Each row is a point on a landscape with many peaks, with its height.
A climber steps from a point to whichever of its 2 nearest points has the largest rise for the distance, and stops where none of them is higher. Distance is the straight distance between rows; heights are no part of it.
q_570 height 262:  74  59  91 128  89 114  94  97 108 124 116  92  88  98 119 133 121 108 117 101 126 120  82
q_612 height 213:  97  82  84 123  91  86  86  90  58 104 122 106 114  99  90 122  90  92 126  48 100 115  86
q_299 height 504:  52  92  72  99  83 133  81 116 105 116  65  73  60 114  74  98 106 107  90 120 110 110  78
q_695 height 477: 144 120  92  95  70 125 121 115 147  81  89  88  96 101 105  95 114  92  74 111  99  98  91
q_692 height 373: 154 112  94 119  63 133 100 107 149  87 111 113 135  67 101  99  99  78  82  88  93  80 132
q_66 height 111: 107 109 101 113 111 101 102  96  99  93 129 118 126  46 136 116 100 100  88  92 117  91 118
q_776 height 132:  77  88  93 104 125  87 125 116  66  69  95 119 100  94 109 104 103  93 101  74  93  92  86
q_844 height 407:  79  78 110 119  79 111  80  92 142 122 102 111 117  94 132 116 117  93  95 133 128  52 124
q_858 height 612:  92  99 110  85 106  74 106 107 116 110  90  85  98 112  90  88 105 104  91 113  87  81  99
q_378 height 70: 116 103 108  96 109  64 105  53  86 109 115 115  77 123 135 141 126 117 137 124 107 133 110
q_104 height 227: 113 115 131  72 128  85  88  90  64 124  95 110  99 100 114 104  79 100 115  72  87 140 100
q_846 height 325: 131 126  93  89 106 116  76  99  46  89 126 100 114  87 101  93  62  86 114  38  99 114 103
q_265 height 521:  67  74 126 100  96  89  98  63  79 138  78 102  93 133 118 128  94 125 106 131  87 119  81
q_548 height 394:  79  97  88  94  80  83  88  99 108 122  65  70  77 140  90 122 121 100 108 123 109 109  74
q_681 height 386: 114  98 114  96 120  63 110  96 107 108 135  75 104  98  97  79  98 111 114  99 102 121 112
q_655 height 676: 132 119  92  94  80  88  76 123 100 103  93 108 118  87 100 114 104  70  94  55  91  73 111
q_703 height 742: 115 101 124  87 131  84 126 110 111  89  92 121 104  76 111  96  92  93  92  92  80  81 118
q_881 height 695: 160 116 112  86 127 108 130 100  80  90  79 120  61 106 123  84  98  91 148  74 104 107 111
q_311 height 171:  84  83 125 101 148  70 119  79  69 115  88 117  87 134 116 106  99 125 114 120  60 119  77
q_495 height 299:  83 119 109  81 140  84 116 108 135 111  96 111  85  76  89 103  96 133  72 124  68  87 115
q_772 height 304:  66  69  99 127  80 104  83  80  92 122 103 112  99  98 134 149 112 108 112 121 120  94  93
q_288 height 421: 126 110 100 114  67 126 103 117 155  93  85 101 113  72 111 114 116  90  78 106 108  78 111
q_40 height 623:  73  98 107 104  98 120  90  81  94 134 104 107 104  93 122 130  80 135  88 108  90  74 100
q_457 height 701:  73 101  79 110  90 101 107 105 121  84  87  73  81 129  81  69 116  96  93 144 132  78  93
q_138 height 175:  90  66  72 144  73  97  98  75  72 105 118 113 106 117  64 130  97  80 126  55 100 123  59
q_117 height 576: 117 102  98  97 105  62 102 115 114  83 104  80  99 116  87  86 108  79 116  87 100  78 107
q_383 height 282:  64 125  94  95 117  93  71  99  76 105  95 130 119  71 108 123  92 107  69 102  89  73  90
q_259 height 339:  66 115  94  87 108  99  89  91 108 120 107 102 115  47 108 111  99 124  71 136 114 109 116
q_321 height 519: 164  94 132 106 113  93 127  85 119  96  88 129  93  81 134  93 119  82 130 102 113  92 138
q_166 height 453: 176 101 124  81  73 126 119 106 122  59  63 115 139  75  76  59  96  64  83  69  74 109 128
q_781 height 58:  65  87  51 132  72 128  75 105  97  94 129  95  94 113  77 106 101  98 105  72 115  59  87
q_986 height 342: 171 125  96  94  67 116  93 108 131  82 108 104 126  63  92  95  98  72  90  67 106 112 132
q_22 height 541: 133  95  98  91  66 123 112 138 121  73  93  90 133  86  95  65  91  81  70  86  98  89 109
q_182 height 349:  80 104  69  91  82 104  83 116  59  80 106  97 111 129  56  96  82  99  90  63  76 113  60
q_806 height 454:  80  84 109 108  93  75  97  81 131 125  93  99  97 112 129 108 121 110 102 148 108  65 117
q_278 height 452: 160  87 109 114 123  71 140 114 129  66 102  87 107 100  95  50 110  89 117 114  96  94 117
q_841 height 176: 147  99 132  91  86  98 100  95 127 126  89  98 104  81 134 129 112  97 110 112 112 124 123
q_931 height 283:  81 108 105 105  88  79  84  78  75 111 111 104 126 118 107 104  80  94 100  86  93  81  85
q_193 height 397: 132  68 108  98  80 128 133 135 139  41  69  95 133  81  62  48 108  95  72 107  79  85 116
q_17 height 376:  40  87  87  98 120  80  88  83 101 135 103 111  81  83  88 126 102 137 105 111  88  75 106
q_429 height 599:  54  89  71 113  97 132  81 109 115 104 120  70  81  89  59  68 103 111  89 113 136  71 122
q_542 height 130: 122  96 113 123 106 104 118 105 121  76 112 124 126  51 128 101 115  76  95  93 126  99 130
q_428 height 441:  52  84  89 103  90 108  90  91 102 123  60  82  71 122  88 115 116 112  98 134 118 100  77
q_111 height 735: 105 112 114  97  88  90  86 107 111 108  82 109 127  74 112 111 102  84  91  88 105  66 118
q_731 height 577: 112  70 128 113 118  88 124  84  76 107  84 110  83 117 155 116 122  94 139 100 109 109  98
q_106 height 655:  73 146  74  80  92 124  86 112 124 105  75  81  74  92  71 100 102 111  62 131 116  96  95
q_417 height 586: 133 108 101 113  87  87 105  95 127  83 110  93 106 107 124  90 145  64 118 122 136 123 119
q_374 height 89:  66  98  74 134  72 116  72  78 108 107 125 107 111 117  96 118 101  90 105  99 116  50  89
q_47 height 300: 120  84  87 111  91 109 121 136 127  84  95  95  83 106 122 101 121  90 109  88  97  66  90
q_343 height 399:  95  86  92 100 120  55 103  92  71 105 103  98  90 127  71 111 112  88 133  73  81 122  74
q_821 height 422:  61  46 100 130  83 106 103  58  91 136  88 111  76 126  73 135  92 125 123 112  86 129  59
q_384 height 622:  78  99 101  70 118 106 111 145  89  60  85  95 112 118  69  55  75 106  64 101  78  83  90
q_504 height 436:  98  80  75 110  66 113  88 134  97  95 103  69 100 111 103  94 109  83 103  73 105 111  83
q_810 height 99: 144  77  99  88  99 112 120 152  82  57 112  87 104  98  97  64  93  85 108  59  92 101 112
q_34 height 113: 126 116  90 110  88  89  87  62 106 112 128 122  87 107 138 165 115 103 128  99 118  96 111
q_930 height 485:  88  85 108  97 106  77 104  74 133 129  91  90  80 106 125 111 126 138 107 169 108  90 126
q_114 height 246: 107 130 129  71 132  84  96 109  87 106  93 111 115  89 110 108  86 102  92  90  77 134 106
q_67 height 514: 112 110 102  87 100  89 116  93 115 115 106  98  74 102 117 142 113 120 110 109 101 108  99
q_318 height 475:  97 110  87 112 104  93 106  95 121 109 130  96  89  87 110 120 111 115 107 101 109  84  99
q_353 height 384: 133  78 126 116 121  91 139  94 139 102 118  92  98  82 130  87 108 118 106 131  93  94 127
q_171 height 561:  48 109  92  84 106 102  65 108 103 121  80  91  95 101  68  95  80 116  74 115  97  59 106
q_962 height 303:  99  91 106  89 114 110 124 135 127  74 104  90 122  39  80  78  99 107  69 108 108 110 112
q_687 height 432:  92  93 100  96 112  72  92 100  62 112  89 110  84 118  74 130  98  97 125  59  77 150  69
q_341 height 185:  40  92  65 104  98 105  86 115  73  86  96  95 114  87  65  92  92 102  82  86 104  86  79
q_529 height 425:  73  91  84  93 113  92  93 108 101 124  91  81  72 105  77 130 108 121 113  90  87 126  69
q_579 height 795:  85 124  94 100  71 120  95  91 111 100  99  86  98 125 105 105 100  92  79 114 112  81  77
q_825 height 571:  89 116  89 109  90 100  98  66  65  94  81 129  90 140  91 140  89  84 104  84  78 105  52
q_239 height 266:  75 100  82  96  97 106  96 130 113  71 115  91 125  56  66  69  99 105  68 104 124  90 116
q_181 height 398: 171 132 127  77 104 110 115  86  99  84  69 129 102  93 115  69  88  69 118  76 112  95 140
q_292 height 552:  78 107  60 120  86 125  91 122 132 100 130  76  85  80  77 101 106 112  92 105 124  76 113
q_179 height 258:  96 105 114 109  87  86  79  72  86 121 120 111 128 105 127 123 104  89 109  98 113  89 106
q_523 height 372:  74  92  76  97 103 106  83 111  91 121 108  87  82 100  73 130  88 119 106  60  81  99  69
q_822 height 236:  69 126  83  89  88 114  55 128  80 110  69  97 121  97  90 105  85  95  62  87  81  78  74
q_907 height 583:  88  87  80 128  83  73 100  86 105  97 121  84  88 126 105 118 137  88 133 115 127 113  86
q_985 height 209:  96 104 140  85 141  87  96  93  43 116  73 127  92 125 108  98  90  87 126  75  74 141  93
q_988 height 744:  71 115  72 107  65 118  87 105 107  91  85  78  94 133  84  75 110  88  78 118 122  77  88
q_180 height 663:  89 107 105  87  93  93  97 128 124  96  74  91 113  87  90  83 102  94  72 106 102  81 106
q_251 height 260: 101  82  75 103  74 103  83 137  59  62 131  88 126 112  86  79  97  69 108  42 102  98  99
q_376 height 486:  94 124  94 100  68 121  64 107  91 117 101  84 132  83 109 115  79  92  70  96 119 113  84
q_25 height 471:  62  49 113 117  78 102 100  61  93 134  68 105  79 142  99 131 101 123 123 126  96 106  66
q_214 height 278:  53  96 112  82 114  80  90  78  94 140 100  94  96  92 112 109 113 142  85 149 107 137 110
q_349 height 505: 143 108  81 121  77 103  99 115 131  73 141  94 112 100 107  81 120  71 107  83 116  89 122
q_696 height 335: 114  68 116 122  98 106 123 110 122 102 106  99 101 103 134 107 107  92 112 101 104  73  99
q_909 height 345: 102  86 112  97 101 115 130 128 143  61  84  95 124  62  65  61  97 106  63 119  94  93 119
q_634 height 428:  65  88  85 116 111  91  93  69 103 130 135 104  84 100  95 138 110 131 117 101  98  84  96
q_759 height 361:  31 113  96 102 108 106  87  72  79 115  77 116  85 139  58 104  76 117  85 124  75 126  59
q_94 height 554: 131 105 116  80 128  73 119  97 128 112  86  96  75  99 117 117 113 117 107 131  80 108 108
q_450 height 234:  94  73 115 115  96 114 121 112 139 103  82  86  96  83 132  92 123 105  88 149 126  97 109
q_637 height 200: 127 114 126  80  90  81  84 102 103 127  95  87 117  83 124 126  99  86 100  95 112 129 112
q_221 height 419: 170 111 138  87  92 107 119  96 113  78  64 114 119  98  96  57  92  63  99  83  95 112 130
q_873 height 151:  61  79 109  94 121 117 110 129 124 127  66  81  67  84  91  82 106 126  85 138 102  90  99
q_377 height 728: 120 149  98  85 123 110 114  92  84  88  96 129  74 110 124 132 102  95  98  95  95 113  85
q_745 height 192: 111  76 104 113  96 106 137 131 136  68  84  98 109  70 122  81 126  90  89 122 117  95  99
q_137 height 184:  45  66  82 139  78 134  77  81  93 136 126  84  97 103  69  97  86 118 114 103 128 102  82
q_300 height 267:  85  86  68 121  82  99 101 114 115  81 101  99  85 124 104 110 128  84 118  98 103  54  82
q_243 height 611:  90  95  82 131  87  86 104  67  79  95 128 113  99 115 119 122 121  81 129  96 126 117  82
q_675 height 645: 111  87 100 118 106  88  96  60  66 106 120 123  85 104 125 126 119  82 157  71 133 134 103
q_276 height 190:  94  89 129  94 138  70 114  76  48 116  76 127  84 138 111 113 103 101 130 101  71 146  80
q_889 height 632: 122 103 116  67 104  85  99 140 111  75  94  99 140  64  64  75  93  88  73  78  87 111 123
q_460 height 522: 109 115  91 112  90  97  98  47  61 109 106 145  93 126 103 152  86 104 117  73  80 111  68
q_368 height 609:  81  91 115  91 118  76  87  61  60 124 108 137  97  93 133 154  99 125 112 102  81 118 102
q_899 height 222:  60  60  82 131  70 125  73  87 107 140 109  82  90 102  86 123 114 112 112 107 138 114  77
q_608 height 156: 136  90 107 108  99 108 134 127 116  63  86 109 116  57 110  84 113  69  92  90 117 118 115
q_411 height 379:  54 113 104  79 125 116 103 105 109 106  98  97 108  60  90  80  77 130  54 139 101  99 115
q_316 height 515:  86  92  74 124  85 139 107 114 145  93 126  93  88  99  98  90 109 105  89 111 116  60 103
q_160 height 50:  76 128 114  87 144  79  93  69  70 121 127 127 107 108 111 112  71 134  87 110  56 119 101
q_817 height 241:  94  80  66 118  84  97  81 112  73  87 142  89 120 100  77  98  93  88 109  47 101  93  93
q_474 height 329:  63 106  95  77 129  68  94 100 122 120  93 116  85  76  93 121 116 137  86 133  81  90 120
q_697 height 481:  79  92 103  93 108  79  93  92  73 130  88 109  82 108  98 150 104 112 108  90  78 140  70
q_707 height 57: 136 124 123  88 106  82 115  57  83 109 111 102  77 123 132 112 107 102 131 120 108 133 108
q_405 height 344:  55 124  91  98 114 112  60  84  68 127  85 129 106  86  88 143  72 122  76 110  76  93  69
q_574 height 560:  78  99 127  90 103  95 104  64  83 124  94 110 102 124 134 122  86 123  86 126  85  94  86
q_941 height 549:  62 103  99 103  99 123  71  74 110 154 105 110  90  77 108 138  86 149  84 134  97  69 111
q_646 height 445:  91 105  79 115  60 132  68 114  95 101 127  85 138  81 115  99  86  86  80  87 124 104  90
q_652 height 115: 169 101  93  90 100 119 128 134  88  49 107 106  89  87  96  46 103  80 127  64 104 113 131
q_518 height 306:  68 100  96 111  86  87  99  65  67 105 104  95 111 137  81  98  81 101 106  96  93 110  67
q_26 height 256:  35 104  70  97  96 116  60  89  75 126  80  84  86  99  31  98  82 116  86 102  99 112  81
q_824 height 147:  51  62 101 118 104 112  95  89  96 126 122  82 101  99  92  90  85 127 104 105 111  76  98
q_33 height 109:  61  78 101  93 133  95 114 109 104 125  87  88  74  99  97  95 104 140  99 130  80 113  97
q_244 height 66:  64 109 124  86 143  80 106  85  71 107 113 110 120 107 105  88  76 118  84 105  69 107  99
q_358 height 769: 134 138 108  83 102  99 112  97  78  83  74 125  88 112 122 111 109  76  99  88 103 114  94
q_420 height 302: 127 115  99  98 112 115  95 100  81 100 139 105 111  75 113 112  77 103 105  51  92  94 109
q_650 height 584: 124 116  93  82  96 104  79 133  89  78  99  97 145  52  92  84  86  74  69  68 103 118 114
q_768 height 60:  95  73  91  93 101  94 111 129  69  59 114  69  98 132  74  66 100 100 107  76  91 100  78
q_109 height 517: 103  93 116  87 115  62 108  83 135 141  98  85  75 105 120 120 116 149 107 155  81 110 116
q_493 height 543:  85  75 109 103  98  89  86  77  49 130  87 134 103  92 106 160  96 109 109  79  85 130  77
q_90 height 235:  66  83  80 118  97  97 106 100  93  91  92  95  83 143  84 107 103  96 109  89  89  64  62
q_328 height 197:  81  71 116 112 109 126 117 110 139 120  76  76  78  85 115  77 103 123  95 155 119  88 105
q_71 height 243:  87 126  89  87 119  94  78 112  93 109  82 120 103  67 107 145  95 108  75  88  83  92  93
q_304 height 320: 101 120 101  85  99  94  89 102  48  91 103 100 113 139  76  86  76  84 100  59  78 121  83
q_874 height 271: 104 129 115  76 136 103 122 120 138  91  94  97  96  74  80  89  86 126  72 119  73 117 109
q_611 height 472: 108 109 108 103 101 118 121  91 167 100  92  84 106  69  87  79 101 114  72 151 110 108 118
q_325 height 664:  73  96  70  93  98 134 102 131 121  82  85  69  72  87  52  55 106 109  76 126 127  81 120
q_980 height 405:  42 120  94  95 112 104  79  74  81 122  82 115  91 112  82 122  90 119  82 130  83 103  79
q_150 height 158:  54  84  92 107 117  96 103 120  84  80 108 104 116  73  96  94  96 102  85  93 108  75  88
q_715 height 635: 121 100 107  93  92 123 104 117 101 103 104  86  96 114 110  99  74 101  95  67  79  97  84
q_355 height 474: 111 135  89 105  92  95  69  59  47 105 110 130 114 107 105 135  70  86 114  63  93 107  78
q_669 height 80: 119  83  96  93 112  92 126 149  93  59 120  78 111  99  79  65  94 100  95  88  93 103 104
q_164 height 496: 170  99 126 113 125 103 137  82 123  70 103 124 109  76 113  63  99  78 120  92 115 102 140
q_112 height 133: 146  89  93 107  99 109 133 127 103  54 110 103 105  69 106  66 125  65 120  78 129 120 123
q_289 height 526: 139 111 110 114  76 114 121  84 163  81 107  92 124  76 101  80 112  87  81 135 114 120 124
q_995 height 433:  95 128  74 114  85 121  67  74  54  94 122 120 116  85  91 134  73 103  92  72  92 110  63
q_155 height 410: 123  90 119 106 121  94 134 102 125  96 126  67 103  94 101  66  94 118 100 117  97 108 109
q_361 height 414: 109  98  87 122  78 116  81 107  87  93 137 101 137  87 123  97 101  65 106  71 131 103 103
q_50 height 134: 150 106 106 111  87  94 101  75 123 108 128 106  82 116 142 135 125  95 137 117 125 111 121
q_23 height 375:  97 112  98  91 114  57 101  91  81 100 125  82  95 113  80 100 106 100 120  85  96 127  92
q_29 height 470: 116  89  75 110  67 109  98 130 116  82 131  67 104 107  97  82 119  82  98  86 124 108  99
q_169 height 447: 155  73  88  92  52 121 121 141 123  29  77 104 142  83  59  54 118  72  81  84  81  95 127
q_709 height 608: 119 118 112  94 142  87 135 117  97  72  94  93  76 118 111  80 102 110  97 129  83 119  87
q_726 height 358: 152 131 102  77 108 107  92 108  66  76  96 122  94 106  94  75  78  66 123  42  89  77 122
q_671 height 355:  58  71 102 129  81 117  73  83 125 129 116 114  96  88 129 140 121 112 104 139 138  69 108
q_262 height 700: 141 116 137  67 145  88 112 117  88  84  93 127 105  85  99  78  80  91 103  68  79 103 130
q_649 height 658: 105 103  78 113  85  82 117 116 139  74  96  75  95 100  87  75 130  91  92 139 121  99 103
q_217 height 363:  37  51  86 127  89 108  91  69  85 145  83 107  83 116  51 108  83 126 114 111  90 117  70
q_287 height 152:  82  87 126  91 132  55 105  50  70 131 106 127  89 135 125 116 104 140 112 125  59 124  99
q_404 height 753:  86  90  71  75  77 130 105 153 111  62  80  70  84 114  51  36 102 112  68 116  98  82 110
q_779 height 520: 160 122  91  80  89 114 132 123 140  62  73  98  87 104  89  85 107  97  81 102  77 106 101
q_147 height 273:  86 122 110  75 123  91  84 132  77  92  99  99 120  88  86  99  76  97  77  79  79 111  92
q_399 height 582: 141 112 130  88 148  69 132 104 112  89  79 106  84  98 109  86 107 107 110 128  77 122 110
q_956 height 420:  86  91 105 112 123  74 123  76 112  97 108 107  83 124 128 109 115 116 112 132  94  71  98
q_571 height 563: 151 105 115 121  87  87 121  84 148  88 104 102 112  90 124  94 135  81 107 138 130 117 128
q_927 height 727:  94 147  78  81  76 118  80  97 120 105  85  95  95  98  91 115  96 106  64 111 105  89  95
q_882 height 253:  52  94 109 100 107  97  96  67 100 139 104  78  79 111 108  90 103 147  96 166 113 121 112
q_665 height 311:  62 117  89  77 103 117  72 123  73 104  92  90 101 128  56 100  71 104  74  78  65 113  65
q_596 height 506:  45 112  99  80 113 111  72  86 107 133  75  85  70 103  64  78  93 116  81 140 113  81 121
q_928 height 298: 106 109 106  75 101  98  92 129  59  73 103  97 126 109  86  75  76  80  88  64  86 112  93
q_414 height 537: 118 144  89  83  81 110  73 117  95  98 104  93 131  66  98 105  85  87  55  91 113 113  95
q_827 height 580:  57 123  64  83  76 132  67 116 110 117  72  76  69 100  53 100 105 102  74 113 115  98  93
q_954 height 634: 120 106  98  95 145  89 128 121  79  66 109  97  66 134  93  84 103 105 127  94  73 110  76
q_802 height 387:  83  86 102 115 110  82 108  65  84 123 127 112  91 116 106 135  97 119 124  82  78  79  89
q_538 height 479:  55  95 103  84  99 104  56  54  94 159  97 115  81  93 110 151  89 160  90 131  85  93 111
q_324 height 426:  79 104 104  97 112 121 120  96 140 104  96  96  91  54  84  75 101 128  61 144 116  96 124
q_69 height 613: 108  70 121 111 111  81  96  68  56 123  94 124  86 109 136 123 111  86 154  79 115 114 108
q_770 height 616:  51  99  93  79 120 121  79 136 101 101  87  88 100  81  64  82  73 120  72  97  90  72 104
q_462 height 216:  39 110  58 104  93 119  60 102  62 103  88  96 105  97  46  98  71 105  71  93  98  85  75
q_305 height 480: 122 116  89 115  94 103 113  99 133  91 144  92 100  99 112 101 108  98 110 108 115  93 116
q_205 height 590: 132  96 115  97  79 132 112 127 123  93 109  78 117  97 102  82  75 102  77  82  83  83 105
q_963 height 207:  48  83  66 129  81 103 104  70  92 103  97  95  76 142  65 103 110 104 116 117 105  87  61
q_914 height 495: 162  97  99  82  62 126 117 133 119  60  87  96 127  79  87  60 105  73  69  80  84 115 121
q_738 height 619: 120  90  86 121  96  78 113 110 122  90 101  72  89 114 110  96 140  94 119 129 127 118  91
q_269 height 305:  69  86 111  95 104  81  96  89  94 124 107  94 118  74 128 111 111 124  95 120 120 126 109
q_76 height 340: 143 132  94  86  99 108  82 101  52  94 109 111  94 110  93  83  74  78 138  34  98 117 102
q_645 height 390:  84  91  64  93  62 122  84 140  75  87  92  79 102 115  74  95  97  87  83  66  87 109  69
q_971 height 374: 103  92 106 118  69 126  89 106 167 105 100 107 117  79 115 110 116  80  84 123 123  70 125
q_621 height 274:  69 133  84  70  88 113  63 124  80  97  78  90 117 121  67  86  72  93  63  93  78  93  78
q_516 height 794: 135 106 120  98 100  88 110 111 127  82  74 124 130  72 100  96  95  82  85  83  86  65 127
q_407 height 301:  38  78  77 112  98 121  71  71  82 144  85  81  65 106  37  97  80 124 108 110 105 110  84
q_539 height 656:  98 107 120  85 125  75  99  72  88 119 107 133 102  76 140 139 101 128  97 109  83  96 127
q_935 height 104:  93  68 112 131  93 116 110  85  79 102 128  93 122 108 135  93  89  95 110  92 121 108  90
q_187 height 665: 140 100 105  94 139  93 128 117  83  80 101 109  67 109 114  96 105  90 132  67  87  99 104
q_653 height 116:  56  80  91 135  91 115  77  86 106 115 139 104 115  92 106 105  90 110 105  99 119  60 100
q_501 height 556: 120 105  81 107  95  63  98 100  91  77 122  93 102 127 100  78 124  62 132  72 114  84 107
q_816 height 674:  68  95  86  65 114 122  96 157 103  73  86  85  87  95  45  61  83 119  68 111  86  83 102
q_125 height 352: 123  94 110 114 108  92 115  67  83 109 126 111  86 134 113 113  90 103 140  69  89  92  86
q_312 height 362: 136  80 143 115  97 107 121  87 133 114 117  96 107  99 147  95  99 105 116 113  98  87 118
q_458 height 83:  58  86 122  86 135  83 100  99  87 128 105  86 102 108  98  88  85 127  93 115  74 113  94
q_78 height 153: 145  92 124  92  92  90 103  73 134 111 105 113  94  93 151 147 122  97 123 134 121 105 134
q_84 height 319: 177 134  98  87  94 109  94 108 107  79  89 128 120  50  84  87  93  65  97  62 102 101 138
q_124 height 121:  62  63 106 136  95 107 116  75  92 110 130  85 102 121 116  94  92 115 114 117 105 101  82
q_70 height 327: 119  86 107 122  59 127  70 117 136 111 111 111 128  89 143 120 117  71  94 101 134  82 114
q_625 height 87: 108  88 100 107 102  72 102  51 101 125 131 118  81 111 135 157 125 131 130 123 101 104 114
q_807 height 377: 148 123 121  98 109 105 103  91  89  88  99 122 109 103 122  83  80  78 112  67  94  73 118
q_722 height 546: 132  77 126 108 126  79 118 102  94  91  94 116  88  91 141  87 122  79 149  86 120 100 118
q_713 height 553: 146 128 100  81 106  94 129 127 118  51  88  92  99 112  85  68  99  82  87  94  81  97 107
q_799 height 333: 138  98 109 107 115  82 114  74  67 105 119  98  74 140 105  85  93  89 156  65  99 110  95
q_609 height 726: 166 119 110  83 110 108 128 111  93  69  62 113  73 106 133  82 113  71 120  93 102 115 100
q_870 height 41:  95  73  96 104  89  94 109 130  97  80 100  46 101 138  86  48  98  97  98 112 100  96  83
q_777 height 220: 139 126 120  87  89  77  77  86  84 115 106 109 115  86 121 106 106  71 119  85 128 130 124
q_992 height 703:  94 104 101  97  91 126  90 111 108 130  95  84 105  95 108 120  77 115  86  87  90  77  93
q_44 height 279:  95  84 105  84  83  90  86 141  60  75 111  83 137 112  86  60  82  72  94  59  98  94 107
q_64 height 456:  28 116  95  89 122 107  74  86  91 131  62 105  65 114  67 104  96 117  79 147  98  99  99
q_234 height 435: 140  95 106 107 109  86 134 102 141  74 111  71 115 101  79  50 104 105  94 122  92  87 114
q_98 height 540: 137 109  96 115  97  82 106  92  93  67 118 116  96 120 123  71 121  54 139  85 129  84 125
q_670 height 702: 128 119 122  86 134  77 119  91  99 106  98 141 101  67 131 113  96 106  97  90  92  93 126
q_672 height 275:  89  87 112 100  96  93 108 106 116 117  89  92 107  80 128 110 115 100  94 125 124 113 102
q_530 height 242: 125 129  99  73 109 104 114 107 135 100 110  82  93  86  86 105  95 125  78 114  88 119 104
q_277 height 359: 108  99  96  99  81  88  96 108 115 114  68  81  79 134 119 130 123  86 117 114 107  98  75
q_702 height 328:  56 109 100 100  85  96  86  72  64 107  89 105 117 148  60  94  82  94  87 101  75 129  55
q_522 height 673: 140 105 132  68 120  87 100 132  90  82  93 101 135  77  89  67  70  92  95  65  77 100 125
q_226 height 585: 105 123 107  80 112  96 118 127  96  59  89  97 110 128  91  58  93  90  73 108  80  84  89
q_932 height 17:  86  68  94  99  83 117  98 138 119 101  90  50  97 122  82  55  96 110  92 112 106  75  99
q_547 height 661: 130 119 115  81 137  89 112  84  54  99  86 130  60 113 120 102 106  87 152  78 111 137  98
q_884 height 621:  79 132  98  94 107 111 103  85  77 101  78 116  74 140  96 132  92 107  92 104  66 122  55
q_261 height 525: 143 119  90 114  79 108 101  97 110  68 118 115 113 112 126  80 116  55 108  87 120  82 119
q_623 height 675:  97 141  91  84 114 117 113 101  99  94  94 106  80 114 104 124  90 113  80 109  85 117  69
q_28 height 473: 171  78 118 121 105 103 140 109 145  65  93  98 110  82 108  58 113  78 121 102 104  93 125
q_120 height 392: 107 103 101 113  81  87  76  91  58  95 115 102 136 109 113  80  95  59 120  53 118 104 104
q_838 height 239: 121 115 113 117  76  83  70  73  89 114 121 118 134  94 142 126 106  69 121  96 133 100 123

Where does a climber stop that starts at each point below?
q_882: q_358
q_806: q_358
q_956: q_358
q_846: q_992
q_104: q_516
q_612: q_516
q_962: q_992
q_300: q_675
q_611: q_579

Call two points neighbours if one is among the 2 nearest of the other. Go from one point of each pair to the other, from neighbour to neighbour, staying as high as possible. Name the lowest point that can't be avoided.
q_516 and q_579: q_23
q_675 and q_579: q_907
q_358 and q_992: q_523
q_358 and q_516: q_318

Write out the way that a climber takes from each point below.
q_411: q_324 > q_611 > q_289 > q_571 > q_417 > q_738 > q_649 > q_457 > q_988 > q_579
q_90: q_300 > q_47 > q_696 > q_312 > q_353 > q_155 > q_234 > q_278 > q_28 > q_164 > q_321 > q_722 > q_731 > q_69 > q_675
q_26: q_407 > q_217 > q_821 > q_25 > q_265 > q_574 > q_40 > q_992
q_681: q_155 > q_234 > q_278 > q_28 > q_164 > q_321 > q_722 > q_731 > q_69 > q_675
q_84: q_181 > q_221 > q_166 > q_914 > q_22 > q_205 > q_715 > q_992
q_361: q_646 > q_376 > q_414 > q_650 > q_889 > q_522 > q_262 > q_703 > q_516
